Points, in no order, along strands that fork, close into loops and pass close to each other.
In the rows, 128 means zero.
Points whose rows are less than 127 apart are linked; no others are. Some points are linked to none.
<47>: [102 154 193 132 124  53 110 135 116 126  90 104 137 164  74  96 135 116
  98 119  76  98  93 146  77 113 123 123 201  85 152 166]
<317>: [ 66 118 151 120 166 121 128 203 154 161 126 124  99  95 121 119  92 103
 111 125 137 102 173  65 136 154 114 110 114 160 164 141]
<782>: [162 138 174 112 156 140 131 145  78 167 138 135  48 116 128 167 120 133
  77 126 113 147 119 145 137 169 115 187 139 106  79 112]
<1722>: [113 182 142 141 115  91 128 131  96  87  95 153 167 169 121 125 140 113
 140 185 149 103 136 102 103  84 108 103 142  78 181 133]
<1908>: [128 190 157 123 125 121 133 157  87 176 115 137  92 106 127 129 106  90
  96  81  97 110 151 131 142 143 129 143 166 134 124  88]
<1017>: [ 85  84 117 141 111  93 111 214 152 118  82 116  82 121 139 134  84 133
  91 151  70  83 154 116 122 138 127 144 137  83 164 154]
<1058>: [130 124 154 118 210 118 158 114 139 173 134  79 106 117 149 109 106  92
  64 110 179 149 139 120 155 207  74 137 115 155  91 193]
<1464>: [182 120  84  82  79 169 172 114 135  97 130 177 167 136 141 135 190 159
 181 145 120 144  98 106 156 130 123 136 115 169 106  81]
<941>: [108 112 125 132 126  77  60 166 113 109 112  98 127 136 109 114 137 180
 103 129  78  58 136 133  77 108 113 151 173  78 163 152]
<29>: [117 111 108 125 105 119  94 128 150 116 122 169 178 132 128 162 121 150
 134 150 136 162 159 116 126 151 158  90  79 149 167 133]
<216>: [137 108 122 177 119 148 161 102 163 102 165 104 145 151 127 157 157  75
 197 144 164 114 141  85 149 105 110 158  88 185 117  99]
<1200>: [ 93 148 133 164 115 135 162 138 125 155 143 143 139 135 151  90  91  75
 167  93 167 107 148 102 146 108 154 119 145 130  93 103]
<1523>: [ 80  72 118 170 144 134 115 120 157 139 123 119 110 127 148 134 115  90
 158 117 156 126 183  87 146 112 103 103  86 189 171 159]
<70>: [131  98 113 188  99  95 108 124 127 112 154 146 116 161 158 105 143 104
  91 123 136 148 131 132 119 105 163 144 126  29  84 130]
<1009>: [121 110 116 181 108 141 176  93 121  50 138  78  93 172 168 161 152  94
 140 167 126  98 102 115 136  96 116 147 177 114  81 121]
<1145>: [163 142 184  85 123 104 129 111 115 194 144 158 167 145  91  72 160  85
 168 130  91 147 102 146 101  96 142 115 120 168 148 132]
<1153>: [110 111 125 132 160  92  70 194 106 117 123  96  83 116 117  92 158 153
  89 131  65  57 136 132  81 126 121 168 154  75 144 125]
<1789>: [126 150 107 129 142 151 159 136 137 126 110 156 147 158 128 118 148  81
 199 145 101  99 140 134 138  87 141 157 106 183  96  65]
<1934>: [ 75 124 131 187  81 101 116 148 137  79  93 167 124 151 140 138  98 124
 122 178 157  83 146 100 129 109 140 140 130  64 173 145]
<988>: [132 150 137 119 157 143 161 130 125 206 158 130  93  78 116 127 144  75
  77  71 135  99 115 116 159 208 107 172 129 180 127 131]
<1043>: [131 178 169 131 132  93 102 164 130 142 133 182 131 134 123 130 135 105
  64 113 123 144 155  99 134 122 123 125 146  76 150 113]
<581>: [167 148 159  85  85 124 117 127 112 153 138 129 183 138 125 130 133 155
 131  97 104 190 111 121 117 136 131  86 162 117 139 142]
<3>: [192  93 117  90 117 142 161  74 110 162 122 207 141 129 130  53 177 103
 182  92 152 148 123 130 104 157 141 161 126 135  96 142]
<729>: [146  88  96  94 185 161 119 150 112 172 108  61 149  96  88 126 122 163
 100  94 137 154 146 102 115 167 104 115  69 137 138 111]
<787>: [155 183 126  97  90 113 156 138 135 109 134 158 190 187 117 119 190 125
 158 200 137 111 111 116 136  84 125 107 130 127 136 123]
<841>: [101  91 112 134 104 124 109 138 152 115 100  92 132 136 136 182  43 168
 111 136 101 136 131 134 150 155 150 120  96 118 146 138]
<1929>: [145 167 126 122  73 116 158 130 129 131 140 183 191 148 146  91 163 102
 113 132 153 155 109 112 131 108 143 115 156  79  86 123]
<9>: [ 99 159 139 136  98  71 112 110  82  69  61 123 160 171 124 137 141 117
 136 205 140  71 121 106  99  93 101 129 147  88 196 137]
<731>: [108  97 102 170 155 103  85 123 110 109 135 128  91 144 168 120 173 124
 109 117  63  95 124 127 112 119 155 143 140  67 122 136]
<620>: [ 93 131 110 175  69  84 135 131 134  62 112 142 159 176 132 134 127 109
 118 184 190  80 128  93 123  96 133 155 116  56 141 118]
<513>: [179 158 170 109 119  82  94 160 126 162 163 183 152 113 119 111 165 117
  48 125 137 187 153 114 132 160 140 110 139 165 136 152]
<1678>: [123 107 136 136 175 149 158 104 143 111 152  91 105 124 160 174  89 167
 127 131 140 166 117 135 171 132 114 105 141 126 109 165]
<389>: [123  77  79 160 136 137  93 111 120  94 133  72  80 135 159 140 161 155
 137 117  57  98  93 167 114 117 146 141 147  97 112 130]
<1667>: [197 132  96 101  66 167  90  91 116 136 141 100 193 116 116 160 119 181
 182 108 151 118 111 141 123  99 111 132 128 150 153  87]
<287>: [129 114 122 145  80 130 143 129 115  95  96 124 147 179 143 165 105  83
 212 153 135  85 154  81 155 131 129 153  94 171 169  74]
<102>: [148 111 104 145  59 107  80 111 145  46 108  71 126 159 125 193 106 128
 126 164 104  83 105 159 112 147 156 162 111 113 142 102]
<1133>: [ 87 132 149 151 132 121 137  98 135 189 183 102 112  99 144  87 124  92
 113  78 202 143 150 125 155  99 105 139 115 145  90 151]
<1301>: [147 203 175 120 144  82 118 162 109 164 133 171 112 133 115 126 134  79
  54 100 130 116 137 123 150 142 106 166 167 121 156  93]
<1863>: [151 173 178 132  81  79 140 138 145 142 146 181 183 172 121  83 150  83
  95 126 142 166 102 139 120 129 149 107 165  96 104 153]
<375>: [128 118 129  89 151 183 141  97 112 150 124 137  68  67 121 138 125 175
 128 111 116 169  72 167 145 135 113 118 107 162  77 124]
<1928>: [140 210 156 122 137  95 143 135  76 151 104 146 148 118 127 105 142  87
 126 103  94 126 118 133 116  76 105 105 170  99 156 106]
<888>: [138 154 135 127 148 163 136  95  64 174 120 178 101 105 148 107 141  99
 170 112 119 135 129 142 136  98 127 141 119 153  96  82]
<989>: [153 162 118  90  69 151  98 123 123 117 144 121 185 124 119 162 143 160
 161 140 119 114 104 140 119  90 131 121 127 143 167  93]
<835>: [134 190 167  83  96 114 100 137 136 140 129 174 145 123 113 104 153 133
 105 148  88 142 103 187 103 109 152 117 145 120 122 138]
<1391>: [109 192 144 102 120 146 139 133 140 122 148 207 140  78 120 104 170 161
 130 142 130 124 109 121 125 102 134 109 145 106 164 115]
<171>: [105  58 141 116 176 121 128 160 158 142  93  87 101 126 151 157  66 133
  95 158 107 173 144 125 163 155  96 127  84 144 116 165]
<1275>: [103 123 136 133 183 111 127 113 182 114 132  87 125 133 171 134  86 128
 109 132 129 146 172 158 155 133  95  94 134 203 115 176]
<1053>: [144 119 153 160 136 125 149  68 134  72 145  73 124 137 161 191  95 139
 174 144 197 153 130 117 175 144  78 119 127 171 147 161]
<144>: [149 145 161 105 137  94  96 171 142 157 147 185 154 118 118 132 140 123
  71 110 137 176 161  81 138 156 121 118 118 114 156 125]
<1830>: [166 109 160 116 172 131 128 171  85 145 144  85  26 127 141 142 108 131
  86 125  89 127 104 149 129 171 113 181 159  88  77 139]
<1879>: [154 116 132 127 119 141 135 125  98 120 138 178 130 138 136 154 125 173
 148 121 174 200 137 112 124 156 162 100 139 102  93 134]
<261>: [122 147 157 116 147  87 113 184 133 105 128 142 115 130 121 132 145 127
  53 105 102  98 136  93 116 141 119 151 180  50 167 132]
<1233>: [ 90 146 136 142 104 115 100 148 151  90 120 152 136 155 133 156 101 138
 120 147 114 102 138 131 113 133 167 123 131  81 157 141]
<1861>: [108  58 149 111 141 112 134 208 158 137 102  77  85 119 173 133  56 103
  89 171  86 141 139 119 159 151  92 131 119 141 119 167]
<417>: [124 159 128 127  91 101 122 134 157  58  91 136 160 215 109 152 163 130
 141 214 117  77 122 140 102 127 144 157 124 111 133 120]
<1048>: [144 105 146  91 169 112 115 202 143 132 137  98 113 113 133 137  95  99
  52 120  95 150 106 115 137 184 126 178 113  87 126 105]
<1473>: [157 169 124  87  88 137 135 135 144 102 149 163 190 148 108 122 189 153
 175 195 126 116 104 127 121  97 131 119 126 161 165 107]
<1673>: [131 170 114 139 118 119 158 110 144  60 113 166 160 179 110  78 193 158
 119 224 158 103 104 130 101 105 119 158 164  71 104 137]
<104>: [101 115 128 162 120 112 133 162 143 116 152 133 114 126 156 156  96 125
  77 112 138 124 147  63 153 129 132 122 137  47 151 145]
<1223>: [139 106 132 135 167 142 120 118 111 186 157 158 106  95 120 124 147 118
  95  81 187 179 163  75 144 166 120 126 107 121 110 126]
<1065>: [129 154 127 111 112 136  61 190 126 157 122 112 157 120  99 136  98 166
 135 107 121  94 162 129 105  78  93 125 122 143 159 107]
<1273>: [172  97 108  78 183 164 136 127  98 193 114  79 113  68  78 103 154 155
  87  80 143 156 123 137 115 195 107 131  81 145 113 110]
<1331>: [140 107 123 116 110 116  91 122 128 136 136 185 195 141 130 124 153 130
 157 130 142 164 168 101 104 134 157  97  90 157 168 138]
<1386>: [120 152 111 139  76 119 145 134 133 123 168 161 177 131 136 103 144 123
 108 123 185 153 123 105 126  90 156 124 128  66  91  99]
<444>: [124 138 162 128 170 162 145 106  67 190 140 135  50  93 141 124 130 109
 144 103 141 132 143 126 148 126 108 137 134 172  89 122]
<1880>: [104 119 112 147 158 151 135  72 178 141 155 135 106  96 150  83 176  79
 147 103 167 112 128 159 135  85 104 127  98 199 127 166]
<1576>: [109 119 104 125 168 123  92 189 146 120 154  87  63  98 127 100 138 158
  85 133  62  60 103 159 104 117 144 151 154  87 126 139]
<318>: [144 116 148 157 166 110 171  52 124  75 113  63 153 132 137 167 108 167
 156 134 175 140 156 149 164 169  74 106 118 200 168 159]
<1628>: [105 111 155 126 106 139 121 180  89 143  72 110  83 135 132 153  61 145
 146  96 102 143 171 116 135 146 117 118 148 127 118 119]
<959>: [124  99  79 150 138 165 153  74 172 122 167 154 125  74 137 101 183 126
 110 122 173 172 109 127 145 120 136  85  80 173 108 143]
<610>: [138 158 153 103 142 131 149 164 106 200 142 104  85  93 116 132 107  84
  94  76 110 102 137 115 146 194 115 166 158 185 119  89]
<1453>: [134  86  95 181 124 100  88 119 124 109 156 154 112 162 168  98 175 125
 110 122 104 128 116 132 116 134 170 129 129  47 111 142]
<1788>: [115 133 102 142  99 160 160 115 177  72 138  65 121 108 136 168  99 139
 149 137  89 102  70 174 147 119 140 121 150 158 116 120]
<1583>: [131 104 162  97 211 127 155 134 107 176 114  71  78 116 126 124 106 116
 108 115 167 145 137 136 133 202  78 131 117 177  98 179]
<595>: [125 154 130  92  90 121 100 131 148 101 115 156 141 125 125 104 151 147
 105 143  70 111  82 197  89 105 155 130 148  92 112 138]
<1115>: [144  90 118 106  96 140 111  98 118 115 102 130 177 169 128 159 121 119
 217 128 131 125 157 112 119 141 139 149  86 171 169  96]
<1779>: [ 95 171 116 124 134 169 111 141 165  93 155 118 111  87  93 165 119 188
 133 160 129  97 117 139 126 112 144 131 126 144 174 111]
<1769>: [146 132 157  96  60 113 129 124 109 131 120  96 177 176 102 119 167 124
 108 151  77 152  66 138  94  93 144  83 174  99 106 155]
<1108>: [170 181 132 121 132 132 157 102  67 164 114 192 142 123 148  89 141  86
 163 115 133 159 116 142 134 102 121 135 130 109  92  85]
<674>: [102 118 108 112 190 154 126  91 152 169 116  68 107  90 115 115 122 137
 115 102 115 133 128 189 138 140 122 102  87 203 111 152]
<166>: [ 75 137 136 100 166 140 109 215 150 151 137  93 111  89  99 125  90 142
 117 124 129  93 162  95 121 144 121 123 117 162 161 123]
<962>: [107 121  99 129 177 150 138 113 161 133 150  48 145  75  87 154 121 178
 113 128 132  91 116 136 146 123 104  96  90 186 177 125]
<1626>: [197 120  97 116 103 158  71 113 109 161 128 101 198 123 103 152  88 205
 149 101 160 141 134 126 127 119  88 110 119 143 150 121]
<543>: [164 137 160  96  42 124 110 135 127 158 147  87 188 144  88 134 141 146
 130 125 112 154  79 122 111 102 136  73 159 120 152 154]
<1384>: [ 84 143  93 189 165  61 124 113  99  78 114 150 130 138 140  87 143 107
 119 154 126  73 123 115  82  90 141 146 167  63 119 127]
<410>: [167 120 128  94 130 154 141 103  96 138 124 180 134 105 123 122 148 165
 167 112 153 193 124 145 114 171 165 106 129 144  95 134]
<133>: [166 158 148 123 123 100  97 117 114 196 161 205 145  97 114  82 188 107
  94 122 143 153 157 131 107 149 147 127 108 174 144 145]
<1037>: [116 123 152 126  98  71  82 117 105 125 107  84 169 150 102 121 140 146
  98 104  77  85 100 136  74  91 109 127 193  80 138 158]
<1611>: [ 91 132 137 178 113 126 141 119 177  93 179  96 133 152 169 138 105  94
 137 140 176 141 133 142 153  69 112 127 137 137  88 147]
<1397>: [101 131 123 185  68 114 159 147 146  81 121 111 133 179 136 156 100  64
 177 170 169  73 144  81 163 116 124 131 113 154 146 104]
<206>: [142 116 103  80 135 150 107 100 132 162 135 161 157  83 114 103 156 145
 156  72 103 126 133 135  99 120 151 122 116 151 162 115]
<1164>: [ 96 100 116 168  92 124 142 133 149  75 137  67  93 163 168 150  78 105
 139 150  93  94 130 136 130 133 141  98 174 138 130 147]
<649>: [157 141 112  99  90 125 126 116 137 109 140 130 184 132 142 155 117 168
 107 113 102 160 111 130 127 164 167  99 160  77 150 141]
<8>: [ 93 111 163 160 134 110 124 130 151 165 160 104  98 131 156 115  69 102
  93  97 179 166 153 114 167 127 105 133 123 119  85 168]
<750>: [ 66 111 148 150 126 106 140 216 158 159  96 158  95 103 137 115  76  93
 114 138 135 107 184  80 157 136 120 111 128 139 154 140]
<1109>: [107 171 131 162 118 113 164 148  88 160 121 148 120 145 142  78  75  50
 165 103 136 107 163 116 134 126 142 111 156 140 105  93]
<100>: [132 145 157 123 162  93 118 117 104 164 129 183 165 132 128  86 117  82
 175  94 114 112 169 107 104  98 133 143 130 144 179 118]
<1329>: [102  88 110 132 133 126 100 121 160 129  99 117 147 130 121 178  80 156
 120 139 120 162 152 124 144 163 151 100  63 152 156 130]
<1881>: [116 116 114 128 124 173  95 122 124 130 121  99 132 130 123 176 101 149
 169 103 116 139 147 142 119 113 141 127 111 174 120  95]
<514>: [ 96 173 117 128 111 166 145 129 158  85 151 166 125  94 124 147 153 154
 141 161 132  96  95 128 136  93 148 126 136 121 154 103]
<52>: [163 105 125 151  70 140 107 102 120  54 115  44 103 152 116 207  87 146
 150 157 123 126 104 158 136 146 137 149 110 127 120 100]
<1072>: [134 176 191  95 107 112  98 150 118 171 136 147 155 139  77  91 149 128
 137 155  99 151 103 165  97  77 136  92 129 145 143 143]
<1470>: [164 104 138 121  85 103 117 104 100  97 122 134 154 170 155 150 142 153
 107 113 101 164 114 117 110 171 148 114 186  44 125 160]
<1303>: [ 75 138  84 192 144  86 143 129 100  68 100 122 114 152 150 125 125  82
 121 173 123  69 137 109  95  78 140 117 167  99 114 109]
<1463>: [135 203 175 141 109  60 156 116 135 129 110 170 160 164 102  69 159  66
  89 135 136 112  79 159 110 116 135 134 182  75 116 154]
<12>: [112 113 106 123 168 171 127  76 158 155 128 114  82  97 131  98 157  84
 146 101 116 111 122 179 129 125 130 123  87 201 133 156]
<1660>: [114 187 191 149 139  57 131 117 124 118 105 158 128 165  84  67 147  98
  93 135 117 109  96 154  94 133 130 144 203  72 143 169]
<1221>: [131 119 154  98 140 142 111 170  89 169  83 105  99 120 103 150  73 165
 152  68 131 155 165 121 117 167 114 138 133 137 110 123]
<1557>: [151  90  74  87 125 149 116  91 163 122 132 147 173 107  94 110 174 140
 181 114 110  99 135 153  73 116 160 146  99 172 179 126]
<1930>: [178  88 149  91  86  99  81 199 128 143  91 101 163 133 111 148  98 166
  62 116  94 170 126 109 120 142  70 130 136  72 147 141]
<272>: [110 132 153 137 108 128 112 165  78 145  68 146 108 139 152 142  82 107
 145 113  95 149 181 114 133 112 114 119 131 125 142 100]
<1638>: [131 113 152 111 201 166 137 101  96 163 138 114  54  97 144 137 155 142
 153 109 161 148 141 140 140 122  88 116 132 185 109 165]
<662>: [103  51 121 130 109 104 141 223 165 126 107  77  72 117 162 127  74 113
  97 177  71 102 145 116 144 143  99 114 149 123 151 162]
<327>: [147 139 123 145 125 153 151  81 107 220 148 181  89  78 118 127 156  98
  95  74 147 126 115 127 145 200 108 170 105 160 120 138]
<1069>: [117 150 118  81 118 148 132 116 144 136 144 215 148  72 126  75 175 134
 160 106 116 116 100 125 119 112 136 120 114 147 154 111]
<1584>: [118  88 138 145 152 132 139 162 136 133 143 122 108 116 159 170  82 138
  81 116 146 168 141  56 174 152 100 121 121  71 133 146]
<1766>: [128 108 143 104 187 174 134  97 117 128 132 108  67  89 121 160 141 185
 160 125 145 165 103 166 137 110  99 108 116 182  97 140]
<229>: [112 145  98 110  95 146 137 132 186  52 114 148 131 135 128 132 150 142
 135 156  78  88  63 183 117 120 166 150 129 110 106 126]
<1818>: [135 130 110 143  79 115 113 120 154  45 107 103 143 188 124 184 148 107
 135 187 100  76 112 138 115 139 157 166 113 116 122 100]
<1812>: [158 105 126 127 140 141 132  70 102 185 126 180 129 137 127  85 150  83
 161  78 155 147 154 131 106 162 154 155 107 137 112 133]
<1030>: [174 129  91  80  90 145 163 122 148 102 153 195 185 122 135 106 207 142
 172 163 120 112 107  98 143 108 123 133 107 175 145 101]
<485>: [138 187 126 139 119  93 149 148 119  94 116 164 181 193 106 101 162 109
 167 214 171 128 125 112 116  77 111 112 122  97 151 131]
<712>: [131 136 124 108 106 173 117 130  95 129  98 109 136 145 131 154 114 144
 200 111 107 131 139 150 114  97 137 136 131 160 101  75]
<1512>: [143 148 140  92  64 120 113 122 106 113  95 100 189 198 131 150 149 126
 140 155  90 121 106 143 102  97 129 118 152 105 119 133]
<1615>: [156 108 126 156 105 163 112 111 122  83 124  45 105 126 102 207  74 190
 154 144 135 137 103 169 134 122 113 133 124 147 109 105]
<1665>: [159 197 128 106 138 115 159 126  91 146 113 179 170 131 137  81 158  85
 162 139 109 134 101 132 131  63 109 115 134 109 135  99]
<727>: [ 87 147 104 144 118 142 152 133 173  58 110 154 107 144 137 104 152 112
 132 165  90  65  79 173 114 104 169 156 153 101  91 121]
<1837>: [201 113 100  69 150 147  97 132 103 198 125 117 142  69  89  89 170 153
  86  74 124 161 141 142 101 166 112 134  98 159 142 119]
<666>: [124 194 114 149 142 116 161 141 127 108 138 174 179 158 100  73 137 126
 193 184 203 115 145 101 119  77 108 158 117  92 158 103]
<1845>: [ 99  68 140 137 164 135 137 125 149 148  82 114 109 130 134 156  74 141
 121 122 138 180 153 111 164 177 115 102  81 141 121 167]
<1616>: [131  95 153 117 178 139 139 156 126 158 144 131 105 105 131 148 112 122
  82 101 170 190 147  60 155 181 104 125 103 102 106 127]
<1653>: [118 116 122 150 145  97 126 166 137 109 147 127 102 135 152 129 128 115
  59  79  97 104 130  88 137 157 140 147 175  37 149 138]
<579>: [107 104 123 141 139 144 138  63 138 169 169 103 101 101 149  67 165  77
 143  85 197 134 146 143 135  77  97 143 110 163 109 157]
<1119>: [101 110  94 178 122 124 164 109  95  64 112  89  98 167 166 144 144  86
 135 162  98  81 120 116 111  91 130 122 188 122  84  99]
<1281>: [177  98 100  73 110 159 152  90 111 141 107 190 160 110 139  73 176 146
 175  99 130 174 104 140 114 172 157 120 115 167 100 140]
<648>: [150 112 148 143 109 125 136 126  93 102 135 167 119 157 144 155 119 164
 116 112 144 181 128 107 114 153 157 119 170  34  96 141]
<1918>: [150 153 179 151 143 133 150 128  74 163 143 168  45 120 131 144 119 127
  94 108 160 150 122 133 146 144 122 154 161  86  72 123]
<447>: [135 114  72 117 128 163 136 100 148 111 144 164 141  66 129 120 169 156
 115 132 131 172 102 141 136 143 168  75  89 183 121 120]
<810>: [121 165 133 116  89 133 121 136  92 107  80 117 164 174 138 147 127 113
 159 133  90 107 135 146 104  88 131 123 150 120 118  96]
<977>: [133 105 171  92 190 135 129 150 101 174 122  76  61 110 114 149  85 140
 110 127 144 151 124 152 134 181 101 148 105 163  76 154]
<669>: [115 134 116 166 125 104 113 107 129  61 136 173 136 170 128  74 189 166
 126 206 134 121 119 135  79 118 147 157 170  53 130 158]
<883>: [117 155 113 140 140 126 143 127 144 135 155 198 174 133 116  83 156 115
 186 140 176 109 150 108 115  86 153 146 106 121 144 100]
<866>: [117 180 117 117 128 125 147 157 122 118  99 148 174 173 131 118 128  96
 200 152 108  86 143 136 123  92 143 137 123 155 139  86]
<716>: [170 126  90  96  85 184 168  88 130  87 138 132 152 116 130 167 151 166
 178 148 148 151  79 120 159 157 140 127 117 152 124  84]
<420>: [102 170  96 157 121 129 170 139 166  54 110 159 134 162 110 103 172 121
 129 199 143  70 105 137 121  90 136 171 148  82  86 108]
<1444>: [127 158 139 145 139 104 127 144  70 166  93 159 132 140 142  93  82  64
 173 105 108 123 179 121 122 108 127 123 132 152 143  88]
<1578>: [ 98 110 121 130 198 134 141  78 172 137 118  74 137 126 124 131 112 135
  99 118 122 148 135 174 151 147 130  88  89 188 117 165]
<1417>: [136 112 116 101 154 164 120 119 139 144 152 123  86  82 138 147 122 172
  77 135  86 172  92 163 148 130 134 123 111 126  82 119]
<822>: [105  76 114 151 103 120 139 143 142 102 111  56  94 146 159 166  32 149
 126 138  92 120 127 130 155 160 137 100 147 127 146 161]
<905>: [143  77 115 125 152 127 108 183 110 130 122  50  60 140 143 122  95 149
 102 105  64 121 118 143 125 156 118 151 147  80 102 142]
<214>: [ 83  98 128 135 167 118 119 144 176 129 124  94 110 127 161 137 101 107
 124 140 146 125 183 115 149 126  83  91 109 211 155 176]
<1887>: [119 114 165 143 171 100 142 139 161 176 156  96 101 124 154 113  77  89
  65 104 175 154 144 116 170 181  90 143 130 137  84 187]
<1658>: [149 119  86 102 132 158 105 123 140 123 150 139 132  81 126 156 134 189
  84 145  97 176 113 153 126 125 164  99 107 146 107 102]
<876>: [136  64 125 150 157 143 125  85  95 168 122 159 104 145 134  90 126  75
 170  84 152 138 190 112 101 128 142 155  95 130 128 132]
<1491>: [142 120  81 111 136 144  98 101 161 116 144 117 171  92  67 132 156 184
 169 133 149 101 134 150  85 132 153 124  87 178 202 120]
<817>: [ 76 135 131 158 126 131 121 154 157  92 131 117 103 152 146 151  88 110
 124 142 108  92 135 135 135 114 166 111 148 116 135 133]
<1805>: [157 140 124  68 143 136  98 132 128 188 140 151 144  69 101 111 163 150
 101  79 105 144 137 134 119 144 128 122 115 154 143 109]
<630>: [177 144 120 134 105 127 121  90  93 202 150 200 126  87 124 106 185 113
  80 103 143 158 142 135 126 185 135 154 107 171 121 140]
<549>: [120 137 109 137 118 140 157  90 165  86 148  53 144 110 130 179  73 153
 131 139 113 113  85 155 169 138 148 107 132 160 147 123]
<1465>: [144  72  93 154 140 146 102 139 120 101 134  47  72 147 145 146 104 175
 134 114  69 122 103 182 125 125 132 133 148  97 100 147]
<573>: [177  74 114  87 106 127 111  90 105 132 127 158 192 164 138 121 155 130
 190 132 128 163 162 104  93 131 144 127 104 161 166 132]
<1657>: [ 76 151 116 182  84 115 163 156 150  92 137 115 148 168 123 129 106  96
 160 158 195  89 138  98 144  83 138 142 105 100 122 101]
<537>: [ 83 130 162 145 106  84 119 210 156 130  75 165 101 131 134 117  73 101
  89 128 103 104 174 111 134 151 139 136 150 100 155 143]
<524>: [ 95 149 116 158 133 116 145 128 133 159 157 156 152 133 119  74 127  82
 167 118 187 110 150 116 129  77 150 147  90 131 104  94]
<676>: [ 99  55 113 169 151 146 127 103 128 145 128 132 110 144 145 116 117  77
 176  99 154 121 188  83 118 103 120 130  97 161 151 141]
<1113>: [154 130  96 118 103 159 165  64 144  88 142  87 159 107 120 177 114 158
 148 140 143 135  72 138 173 166 157 109 108 154 138  97]
<154>: [ 97 121 122 171  85 107 131 133 147 114 171 134 134 146 139 113 118 109
  95 131 165 144 129 125 131  82 169 140 116  53  84 116]
<1794>: [137 122 107 111 132 177 163 108 140 125 110 171 128 138 126 116 173  96
 199 136 105 124 114 141 142 102 126 155  89 185  73  69]
<1945>: [ 90 154 152  99 125 127  79 202 132 139  99 129 136 108 100 143  88 163
 124 130 116 103 171 111 112 115 114 130 118 127 182 116]
<454>: [ 93 164 126 120 149 138 116 161 144 107 139 142  67  91 124 117 133 159
  86 144  79  76 114 156 110 101 156 146 159  89 136 127]
<757>: [122 150 130 129 118 155 134 103 149 153 153 189 117  85 148 112 133 114
 102 104 140 154 100 137 152 137 152 120 125 118  81 122]
<475>: [160 140 180 102 153  78 122  94 116 187 140 183 167 135 101  66 144  73
 155  93 106 119 141 126  94 110 136 146 134 148 177 146]
<1501>: [156 123 156 151 112 150 156  80 133  64 155  83 102 145 137 210 118 126
 178 164 176 142 100 108 167 147 113 133 123 151 123 125]
<901>: [141 119 127 101 140 151 116 137 109 158 100  99 136 113  95 156  71 208
 136  84 139 168 128 150 120 161 129 114 119 120  99 118]
<120>: [106 136  90 122 146 153 107 113 166 119 143 101 147  85  76 156 122 180
 152 126 144  93 122 141 122 130 143 115  90 178 187 109]
<1624>: [146 127 129 155 100 169 176  97 136  62 150  93 107 156 150 194 147 120
 165 162 157 123  88 113 162 113 112 144 150 123  83 114]
<1689>: [169 116  94 111 116 147 100 119 115 154 116  89 187 116 101 158  76 216
 117 103 145 153 130 135 130 153 119 105 108 122 136 108]
<149>: [126 145 139 113 153 145 150 145 141 158 161 115  58  80 158 124 109 105
  60 105  84 114  95 134 169 145 121 143 166 112  96 138]
<953>: [146 101 102 135 173 161 142  84 125 188 158 133  92  87 126  93 170 107
  96  79 183 168 139 106 147 152 117 111  97 128 113 162]
<636>: [136 111 132 138 190 128 168  76 127  96  96  47 148 134 128 140 123 185
 145 116 145 137 166 178 144 153  70  90 131 210 155 156]
<946>: [133 134 154 143 137 140 154 124  87 106 132 158  68 135 137 144 128 139
 126  98 141 148 112 126 125 138 146 128 187  46  74 135]
<1217>: [136  94 114 144 124 166  94 123 115 115 115  63 110 122 102 205  83 189
 157 133 140 159 135 136 139 121 104 121  95 166 124 102]
<115>: [ 93 130 116 191 163  75 103 112 115  91 129 175 130 156 129  62 176 143
 133 162 127  88 117 135  81 113 148 169 153  49 128 149]
<251>: [122  85  91 106 187 158 144 116 119 146 137  44 161  92 107 149 122 177
  89 130 143 137 127 102 149 145 101  94  70 146 161 112]
<342>: [142 100  96 131 187 161 158  67 148 152 153 125 104  82 131 102 172 142
  83 120 171 181 121 135 158 143 110  80  93 153 111 170]

A piece is two or more points that can be reached from each other along the links. Count, over all rows, the pieces, the separate loops (a circle has one, a figure eight two, a Y none), the forks (points with three links) and the tips (points with one).
pieces => 5
loops => 5
forks => 9
tips => 9

A fork is a point with three links, a tip a point with one. Leave the first point through the second and follow the links. Name the first fork or tip that comes.
<1453>, <731> => <648>
<1660>, <47> => <454>
<1384>, <115> => <1444>
<1065>, <1945> => <1329>
<1805>, <1837> => <120>

A tip is a point with one link. Name the tips that can be reached along the links from each point below, in the order of the rows.
<1301> => <1928>
<822> => <1065>
<1303> => <9>, <1788>, <636>
<905> => <417>, <977>, <1794>, <454>
